The views of a scene show one set of named points, each view turned or mirrored, shifted and resized as a whole, with a little noise and some points left out.

Scene 1
View 1
j_190: [ -5  18  22   0 -36 -20  14  20  -7   7  -5 -34   2 -21 -15 -24 -21  -5
   1 -13   6  23 -13 -18   5 -14   5   9  11  12   3   1  17 -14 -12   0
  -7 -10  -5  17 -23   3  18 -18 -28   4  -4 -15  25 -28  21   7  -4  -6]
j_671: [-10   3  19  -1 -10 -13  17  18 -14   0 -18 -14   1 -16  -6 -18  -7  -2
  -7  -9  10  11 -13 -15   7  -9  -8   0   4  21  10   2  17 -13   0  -2
  -5  -3 -17   6 -17   0  15 -14 -30   0  -9 -13  33  -3  22   8  -2   8]
j_609: [-15  24  32   4 -35  -1   7 -17  17  -3 -11 -28 -18 -38   0  -4  -8  18
   8 -25 -14   5 -15  -3  12  -8  25  27  11   1  -8 -22   9   8 -16 -11
  -8 -21   9  11 -16   7  14 -13 -16  19   0  -5  26 -41  11   7   5  10]
j_851: [  5  17  21 -17 -39 -10  23  45 -15  10  -9 -30  12   0 -20 -27 -19 -19
  -7   6  28  14 -19 -29  10 -22  -8 -14   6  15  15  17  20 -28 -11   3
   0   3 -14  25 -33  -1  23 -30 -33 -15   0 -22  32 -13  27   3 -16   8]
j_997: [-27 -20  13  10  30   0   9 -20 -18 -25 -27   9  -8 -37  16  -1   7   9
 -12 -17  -3   0  -9   7   1   8 -13   9  -8  21  18 -12  23  -4  17  -7
  -5  -4 -29 -13   1  -2   5  -1 -29  22 -13  -4  30  14   8  10   9  22]
j_618: [-14   0  15   9  -5 -10   6   9 -11  -9 -14 -17  -4 -27   7 -13  -6   8
 -10 -26  -4  17  -1  -1   0  -6  -3   8   5  11   9  -7  22   1   9  -3
  -9 -11 -12   5 -17  11   4   1 -15  -2 -14  -9  24  -8  15   5   7 -12]
j_760: [-18  -1   5   9  12  -4   4   9 -18 -14 -22 -12  -9 -26  20 -11   0   9
 -15 -18  -1   7   0   2 -12  -4   0   7   5  10  15  -3  22   7  23  -3
 -18  -7  -9   4 -15   7  -8   4  -6  -8 -17 -10  26  -3  18  13  10  -7]
j_615: [-11   6  20 -11  -1  29  18  -4   5 -23 -31 -12 -23 -17  19  -4   8  15
 -14   5  17 -19 -29  -1  -1  -3   6   6   3  17  15  -2  15  -3   2  -7
  -5   9  -3   8 -12  -8  -3 -12 -12   0   2 -10  36  -2   8   9  -8  35]
j_453: [-10   8   0   8  -6 -18  11  32 -30  -1 -10 -24   4 -16   8 -26 -11  -3
 -13 -18   3  19   7  -7  -7  -9  -5  -1   9   9  15   4  25   1  17  10
 -16 -11  -7  13 -28  16  -2  -1  -6 -15 -19  -9  23  -6  24   9   7 -22]
j_984: [ -5  12  12  -5 -16   7  17  25  -9  -6 -21 -22  -7  -9  -3 -17  -7  -3
  -9  -3  16   0 -15 -14  -2 -10   2  -4   7  17  10   4  17 -11   3  -2
  -1  -2  -4  18 -24   3   8 -15 -17 -12  -4 -15  29 -13  20   7  -7  14]
j_941: [ -6   9  11  -4 -14  -2  13  32 -16  -3 -15 -23  -4  -4   1 -22  -7  -6
 -12  -4  18   7  -5 -16  -4 -13  -2  -5   5  12  16   7  19  -5   9   2
 -15  -1  -6  21 -26  10  -1 -10 -13 -19 -12 -18  28 -11  24   7  -4  -4]
j_903: [-19 -10   1  20  16 -25   0   9 -28 -13 -12 -14  -3 -26  15 -16  -2   4
 -11 -28 -11  20  12  -2  -9  -3  -9  10   6  10  11  -6  19   6  24   1
 -18 -16 -14   1 -17  16   1   9 -15   0 -25  -6  21  -1  18   8  13 -21]
j_143: [ -1  25  33 -15 -46  -4  24  10   9   1 -13 -30  -5 -18 -16 -19 -16  -1
   4  -6  13   3 -28 -22  14 -18  11   3   6  18  -1  -2  15 -23 -25  -4
   5  -2  -2  18 -24  -6  22 -34 -30   9   5 -14  29 -26  16   5 -13  25]
j_320: [  6  41  41 -30 -64  20  28  18  26   4 -16 -43 -17  -6 -18 -18 -15   0
   6  15  27 -13 -42 -24  18 -20  27   7  15  13  -6   1  11 -18 -34  -7
   4   5  14  27 -27 -10  16 -44 -22  -4  22 -20  37 -42  14   1 -21  38]
j_451: [-15 -16   8  -7  15  -2  23  20 -31 -15 -24  -1  12 -13  -2 -19   1 -13
 -19   6  26   4 -10 -14   1  -4 -32 -15  -2  37  24  13  31 -23  12  -5
   1  11 -35   7 -12  -9  11 -18 -38   2 -13 -17  34  25  17   5 -10  30]
j_256: [-13 -12  -7  13  25 -17   2  28 -42 -11 -14  -6   1 -17  19 -21  -2  -3
 -20 -17   0  21  11   1 -21  -3 -13  -4   2  13  26   7  25   7  40   4
 -21  -8 -18   5 -20  18  -8  11  -6 -18 -27 -12  23  13  24  12  16 -24]
j_355: [-11   7  15   3 -16 -17  15  22 -17   1 -11 -19   3 -17  -5 -17 -14  -5
  -7 -10   9  16  -7 -16  -1 -13  -4   0   3  19   8   4  21 -14   2   1
  -5  -8 -12   8 -21   2  14 -15 -26  -3 -14 -13  27  -9  19   5   0   4]
j_801: [-12  18  19   0 -12  10  11  -4   7 -12 -20 -27 -21 -20  20  -6   2  15
  -5 -10   2  -3 -13  -3  -5  -5  20  12  11   6   5  -9  13   7   4  -6
 -13  -5  10  11 -15   5  -3  -4  -3  -3   0 -14  26 -21  13  10   3   5]
j_781: [  9  35  29 -25 -53  16  29  33  13   5 -17 -38  -7  -3 -10 -20 -14  -3
  -5  14  33  -5 -37 -26  12 -22  15  -3  12  14   1   7  15 -20 -24  -6
   3   7   9  31 -30  -9  12 -37 -19 -13  14 -22  30 -31  20   6 -21  28]
View 2
j_190: [ 11  13 -30  -5  30  22  11  -6  -9   1 -20 -26  24  12 -20 -38   3 -21
  27  -1   9  24  22  11 -17 -17  -3 -33   2 -20  -6  -1 -11  27 -36 -21
 -15  17  20  19  32 -37  15 -51  30   6  11   1   0   4  23   7 -16   2]
j_618: [ -2   6 -28 -22  49  30   4 -10  -5 -22 -20 -14   0   9   4 -19   7  -2
  21  -9   7  28   8 -19 -38 -26 -10 -16 -14 -12 -27   7 -27  17 -30 -20
   0  10  16  17  10 -40  24 -38  24  27  19  -4   8  -6  17  17  -6   8]
j_355: [  9   6 -22 -27  46  18  -8  -6  -3  -9 -17  -7  14  12   4 -16   7   1
  21 -12  23  30   8 -21 -30 -26 -16 -16 -11 -21 -25  -7 -16  30 -36 -10
   4   4  18   7   9 -50  18 -35  25  27  28  -2   8   2  25  22   4   4]
j_760: [  0   5 -32 -27  58  31   1  -8  -7 -21 -15  -2  -8   0  10 -15   3   4
  10 -15  13  29   4 -29 -45 -21 -16  -7 -19  -9 -29  21 -24   5 -19 -27
  19   2  18  11   2 -46  25 -26  19  45  21   0   1 -11  16  22  -3   5]
j_801: [ -2 -18 -40 -10  34  34  15  -8 -11 -23 -19 -21  -6  -1  -6 -27   6  -4
  11  -7 -10  28  19  -6 -31  -4   1   1  -8 -11 -12  34 -26  -7 -15 -31
  -5  23  21   8   8 -26  17 -19  20  30   4   7  -4 -10   2   7 -16  -2]
j_941: [  9   7 -28 -16  40  21 -10  -2  -2  -3 -23  -5  23  -6 -19 -33   9  -9
  11 -12  24  23  17  -5 -37 -14 -10  -6  -7 -20 -14   8  -9   6 -26 -14
   6   6  15   2  24 -56  11 -27  16  28   8   7  -7   9  18  18   1 -20]
j_609: [-11  -3 -47   5  20  36  38 -18 -14 -26 -12 -37  -8  13  -2 -33   5 -19
  25   5 -30  27  19   2 -19 -11   5 -22  -1  -8   2  24 -23   5 -25 -39
 -20  29  26  17  16  -8  26 -41  31   6   5   1   3 -17   7  -4 -37  10]
j_615: [ -7 -22 -35 -18  31   9   8 -15 -14 -23 -23 -26   9  -1  11 -22   9  21
   8 -11  10  33  32  -1 -15   1  -1  20  -3 -13 -13  18 -32  -7  -6 -21
  -8  22  22 -18  -6 -34  12   6  10  45  19  11  -6  -8  -6   5  -9  -4]
j_451: [ 17  -7 -17 -37  45  -9 -16  -7   1  -2 -28  -4  38   8  17  -9  12  31
  16 -12  46  31  25 -16 -18 -16 -20   6  -9 -25 -26 -25 -20  32 -21   7
   0  12  13 -17 -11 -61   1  -1   9  41  44   4   8   7   6  20  25   1]
j_320: [  0 -14 -42  20  -5   4  25  -2 -17   5 -25 -43  42  -3 -40 -60   4 -10
  13   4  -3  12  50  55   4  12  18  -7  21 -25  20  17  -9  -6 -15 -16
 -42  37  22 -11  24 -25   5 -15  17  13  -8  28  -8   7  -5 -10 -25 -15]
j_984: [  9   0 -26 -14  26  -1  -2  -1  -7   3 -30 -15  34   3  -9 -31   7  11
  11  -3  27  23  32  12 -17  -8  -6  -4  -6 -24  -7  -4 -12  13 -18  -2
 -13  21  14 -13  11 -48   5  -7  15  31  22  11   0   5   6   5   5 -11]
j_997: [ -4 -16 -24 -36  51   8   6 -23  -7 -35 -16 -16  -6  22  47   6   2  27
  20  -7   4  41  11 -39 -22 -20 -20   7 -20 -11 -33  -4 -40  21 -16 -12
   1  17  14  -3 -19 -32  19  -9  16  43  45 -12  12 -23  10  15   4  20]
j_143: [  9  -5 -33   5  13   6  20  -9  -8  -1 -26 -38  38   9 -19 -46   3  -6
  22   6   1  18  40  29  -3  -5   5 -17   9 -21   2   1 -12  22 -29 -13
 -34  37  17   1  20 -26   9 -26  23  10   8  12   1   1   3  -3 -23   0]
j_903: [  3  10 -27 -31  64  35  -5  -9   0 -23 -15  -9  -9   9  14  -9   3  -5
  18 -15  15  32  -2 -41 -52 -31 -25 -15 -24  -8 -38   6 -28  21 -34 -23
  23  -5  19  22  12 -50  25 -41  23  30  28 -11   7  -7  26  27  -3   9]
j_781: [  9  -6 -35  15   5   2   9   7 -17  11 -25 -29  47  -4 -41 -61   8  -8
  15   3  14  15  47  47  -6   5  15  -3  14 -28  17  10  -2   5 -20 -10
 -35  29  16 -12  27 -38   5 -13  18  14  -8  24  -9  17  -1  -7 -16 -19]
j_851: [ 19   9 -22  -7  25   1  -7   6   1  17 -26 -12  50   4 -33 -46   8  -2
  16  -4  39  17  32  26 -18  -9  -3 -23   7 -32   2 -14   4  29 -35   4
 -14  13  10  -3  31 -55   2 -33  18  10  12  14  -1  21  16   8   6 -14]
View 3
j_143: [-10  23  -4 -16   6 -12   3  -9  22  29  13  -5  -4  12 -19 -23   8  -3
 -14  15  11   6 -12  13   7   4 -13   2   8  -2  -9  10 -12  14  10 -44
  -8  -4   5  -4  11  -1 -21  17 -14   5 -21  -6  20  10  -6   9  -5 -13]
j_941: [ -1  28 -12 -14  11 -13   5  -3   8  12  25   8  -9   1 -18  -7   9  -4
   1  -6  10   5  12   6   3 -15  11  -2   4   4 -17   0   7  19  10  -2
 -10   7  -6   0 -13  -7 -11  23   8  31  18 -16   9  17   6   5   6 -19]
j_615: [ -2   8  14  -5 -10 -30  -8   3   5   9   5  12  -4   3  -8 -34  -4 -19
  -9  13  11   7  -5   5  -9 -23  19   7   5  17 -16 -13   2  11   1 -16
   7  22   3  -7   0 -20  -8  21  13  27  -3   5  10 -10  -7   4 -10   6]
j_671: [  1  20  -7 -16  12  -9  -6  -3   4  23  21  -1 -11  11 -24 -16   3   3
   2   7   2  -1   7 -10   3  -5   4   2   1   1 -10   5  20  30   3 -22
 -10   3  -4   6  -1   0 -11  12   7  21   5  -5   9   4  14   0   4 -14]
j_760: [ 17  10  -6  -5   4 -16  -5  10  -7  11  18  14 -30   1 -23 -23  -2  -4
   2   3   8 -17  21   1   3 -24  20   0  -8  -1 -14 -16  23  14  -3   1
   0   9  -9  -2 -17 -13   1  13  30  49  30   0  -2   2   6  -6   3 -14]
j_851: [-19  34 -19 -24  16 -10   7 -21  17  20  28  -4   3   5 -24   4  19   6
   3  -7   8  22  -3  -4   6   0  -4  -4  17  12 -15  20  -1  32  16 -20
 -12  -1   0   9  -1   0 -23  16 -15   3  -3 -24  12  21  15   9   6 -21]
j_984: [-12  15  -6 -14   1 -17   2  -8   6  17  18   2   1   6 -15 -13  12   1
   2   2   5  15  -6 -11  -5  -9  12   3   9  17 -10   8   6  24  11 -19
  -3   6  -1   2   2 -10 -21  18   4  10  -5  -5   7   5   9   7  -2  -7]
j_609: [ 10  14   5  -5  11  -8  -3  10  25  17   9   4 -33   6 -19 -39 -13 -18
 -21  30   8 -20   4  34  15  -3 -20  -1  -7 -21  -4  -8  -9  -5   2 -46
  -6  -6   3 -12   9   1  -5  13   1  31  -1  13  23   5 -11  -3  -8 -12]
j_618: [ 12  13 -10  -7  11  -7  -9   7   2  21  21  13 -25   7 -23 -17   2   0
   0   9   7 -16  15   4   7  -9   6  -1  -8 -11  -9  -7  18  17  -1 -11
  -7   5  -7   3  -7   0  -1  15  19  39  19   0   7   9  10 -10   7 -16]
j_781: [-28  28  -1 -20   8 -18  15 -15  32  16  17  -4   8   3 -12 -16  14  -9
 -13   6  13  25 -14  23  -1  -8 -13  -3  22  10 -14  18 -28  14  20 -36
  -8   3   6 -10   7 -11 -23  23 -27   2 -24 -18  25  15 -10  19  -8 -12]
j_451: [-10  18 -10 -16   2 -16  -6  -8  -9  19  23   6   2   5 -17  -3  15   9
  13  -7   6  14   3 -27 -10 -15  32   4   9  23 -15   4  27  36   8   6
  -2  20  -4  11 -10  -7 -15  18  16  20   7  -8  -1   1  19   4  10 -11]
j_320: [-28  26   7 -18   2 -28  12  -9  37  21   9  -4   3   7 -13 -26   7 -15
 -21  18  19  24 -19  37   5  -3 -22  -2  17   3 -10  10 -35   1  17 -50
  -2   1   9 -14  12 -10 -27  23 -27  -3 -29 -12  27  14 -20  17 -13  -3]
j_190: [  2  30 -14 -18  17  -3   2  -4  21  22  25  -1 -14  10 -28 -11   5   1
  -4   9   4  -4   7  14  18   4 -18  -4  -1 -11  -3  10   0  14  10 -36
 -16  -5  -3   2   3   5 -11  12  -6  18   2 -13  15  21   5  -2   7 -23]
j_256: [ 22  17 -21  -7  11 -15  -5   8 -13  11  30  22 -23  -1 -20  -7  10   3
  13 -14   5 -15  30 -13   1 -24  27  -4 -10   1 -15 -10  42  27   0  21
  -5   9  -9   8 -28  -4   2  15  36  53  43  -8  -7  12  23 -13  13 -21]
j_903: [ 28  14 -16  -6  13  -3  -9  10  -4  14  25  14 -33   1 -24 -17  -1   4
   8   3   4 -28  27  -7  14 -16  15   0 -11 -12  -8 -13  34  24  -6   3
  -8   3 -13   7 -17   1   3   9  33  51  37   1   0   9  18 -15   8 -20]
j_453: [ 12  22 -18 -17  15 -10   1   1   6  12  29  13 -21  -1 -28  -9  11   4
   3  -9  14 -10  25   4   9 -15   6  -6   1  -6 -13  -5  20  22   5   4
 -10  -1  -4   2 -22  -2   3  13  16  42  32 -15   5  26  15  -5  11 -26]
j_997: [ 22  -4   1   0  -9 -16 -24   9 -18  22   6  10 -28  13 -20 -34  -8  -6
   3  23   1 -18  -1 -19  -7 -10  26  10 -14   2 -10  -7  39  26 -12 -10
   3  19  -6   9   6  -5  -6   8  39  37   9  26   0 -23  12 -14   0   1]
View 4
j_671: [-35   1  -3  24  -1   7  -5  -1  -5 -14 -21 -18   1 -17   0   6  -7   2
   3  14  15  -4  -4  15   7   9 -11   6  -7  -6  -4   1   6 -24 -21 -17
  -7 -33   0   4   9   6   9 -11  -1  18 -13  -2  11  40  19  -8 -16   9]
j_615: [-29   1 -16  34 -15  22  -4   4  -3   3  12 -16  10  -6 -16 -22  -7  -3
   2  15   6 -16  13  -9 -11  43 -17  14 -28 -11 -16 -24   7 -47  -8 -26
 -28   0   3 -16   6   5  -8  -6  -5  -5  -2  15 -10  34  -7 -24 -21  -7]
j_451: [-42 -19 -14  23  -7  13   7  -7  17 -12 -24   1  -3 -28   1  -3  -3 -11
   3 -19  31 -16 -11  23   3  19 -16   3  -2   9  -4  -1  12 -44 -26 -57
   2 -17  -7  -3  26  16  13 -13  -4  20 -30   1  -2  34  11  16 -44  -5]
j_997: [-35 -19  14  28 -31  10  -2  -8  19   3  19  -3  22 -13 -13   0 -25  -2
   6   7  21 -14  18   2  -3  25 -13   9 -14   4   0  -6  -1 -14 -45 -60
  -8  10 -16 -30  22  29  -3 -25 -21  26 -19  15  12  51   0 -23 -11  15]
j_760: [-25 -19   9  30 -20   5   2   0  17   2   8   2  29  -9  -4 -23 -20   0
   8   2   3  -4  25  -4   2  32 -21  27 -16   1  -6  -3  -1 -14 -33 -54
 -19 -10   4 -15  29  17   3 -24 -20  18 -13  11  10  29  -3 -20 -23  15]
j_143: [-33  14 -21  22   9  22 -16   7 -31 -17 -21 -29 -16 -12  -2  17   3   6
  -3  37  15  -9 -13  12  -5  10  -3  -5 -15 -22 -10 -15  12 -39   3  20
 -17 -32   9   9 -14  -5  -3   4  15  -5   3  -1  -2  46  15 -17  -3  -3]
j_618: [-22  -7   9  24  -5   5  -9   7  -1 -11  -7 -12  14  -7   8  -8  -6   9
   3  21   2   5  13  -2   8  12 -10  23 -10  -1  -7  10 -10  -3 -35 -20
 -17 -28   9  -1  15  12   5 -26 -14  18 -11   0  20  35  13 -22  -8  21]
j_320: [-32  24 -40  25  11  34 -28  11 -50 -16 -21 -38 -27  -9 -10   1  16   2
  -5  45  11 -13 -11   2 -16  22  -7  -3 -29 -36 -22 -24  13 -67  25  39
 -27 -29  18  15 -28 -16  -7  22  27 -24  18   5 -16  43   3 -22  -1 -19]
j_851: [-36   7 -22  12  17  12  -8   8 -18 -31 -47 -19 -17 -17  11   3  15   5
   2  11  14   2 -21  25   5  -1  -9   7  -4 -16 -12   7  12 -46   2   2
  -8 -56  12  23   4  -7  16   3  19   9 -12  -8   4  31  18   9 -29  -5]
j_453: [-16  -5  17  21   0  -6  -1   8  -3 -16 -23 -11  16 -11  12 -21   2  12
   3  14 -15  17  13   7  22   9 -21  28  -9  -2  -7  22 -15  -4 -22 -17
 -22 -49  17  14  25   6  12 -26  -8  18 -13  -2  19  20  16 -10 -26  21]
j_903: [-26 -19  27  21 -20  -1   1  -2  25  -8  -8   3  26 -12   7  -7 -18   5
   5   1   5  12  21  12  20   9 -18  24   3  17   4  23 -14  12 -54 -52
  -7 -25   1 -11  37  23   8 -36 -25  32 -22   0  27  36  19 -16 -18  31]
j_190: [-32  13   0  21   7   9 -16   7 -23 -21 -26 -27  -2 -11   9   9   0  12
  -4  33   6  10   1  15   8   0  -7   6  -7 -12  -8   6  -8 -18 -12  17
 -13 -49  10  12  -2   0   3  -6   5   9  -1  -8  19  41  21 -20   0   7]
j_256: [-22 -24  21  25  -7  -6  12   4  21 -10 -17   2  28 -14  15 -39  -9   7
   5 -11 -10  15  22   1  23  20 -27  39  -2  10  -2  29 -17   3 -34 -55
 -14 -35  14   2  46  15  17 -39 -22  33 -20   1  21  15  13  -5 -39  28]
j_355: [-32   0  -4  17   4   8  -6  -1  -9 -18 -23 -16   1 -13   8   9  -3   5
   2  13   9   2   4  13   9   4 -14   9  -8  -2  -8   8  -3 -19 -21 -12
 -11 -40   6   6  11   6   9 -17  -1  14 -12   0  14  40  18  -9 -15  10]
j_941: [-26  -4  -8  25   4   5  -1   6  -7 -15 -24 -12   4  -9   3 -23   6   5
   5   8  -4   5   4   4  11  19 -21  25 -10 -10 -10   9  -5 -26 -12 -14
 -23 -50  18  15  14   3   8 -14   1  14  -5  -2   9  23   9  -4 -29   5]
j_984: [-41  -3 -21  21   3  18  -5   4  -5 -15 -26 -15 -10 -18   0  -6  -1  -1
   2   3  16 -11  -6   9  -7  21 -11   6  -8 -10 -11  -4   8 -47  -4 -19
 -11 -30   5   3   5   4   5  -3   6  10 -13   1  -9  32  10  -1 -32  -7]
j_801: [-17   3   0  31 -10  12 -18   5 -18  -2   7 -17  15  -1  -8 -24  -6   7
   3  35  -7  -5  19 -13  -5  26 -18  23 -26 -15 -16 -14  -5 -20 -11  -5
 -30 -16  15  -4   4   4  -7 -16  -7   0  11  11   8  33  -4 -37  -8  13]

In a view up to two points have been moved. Name them for each view, in the order of its rows, or write -.
view 1: j_984
view 2: j_355
view 3: j_451
view 4: j_760, j_903
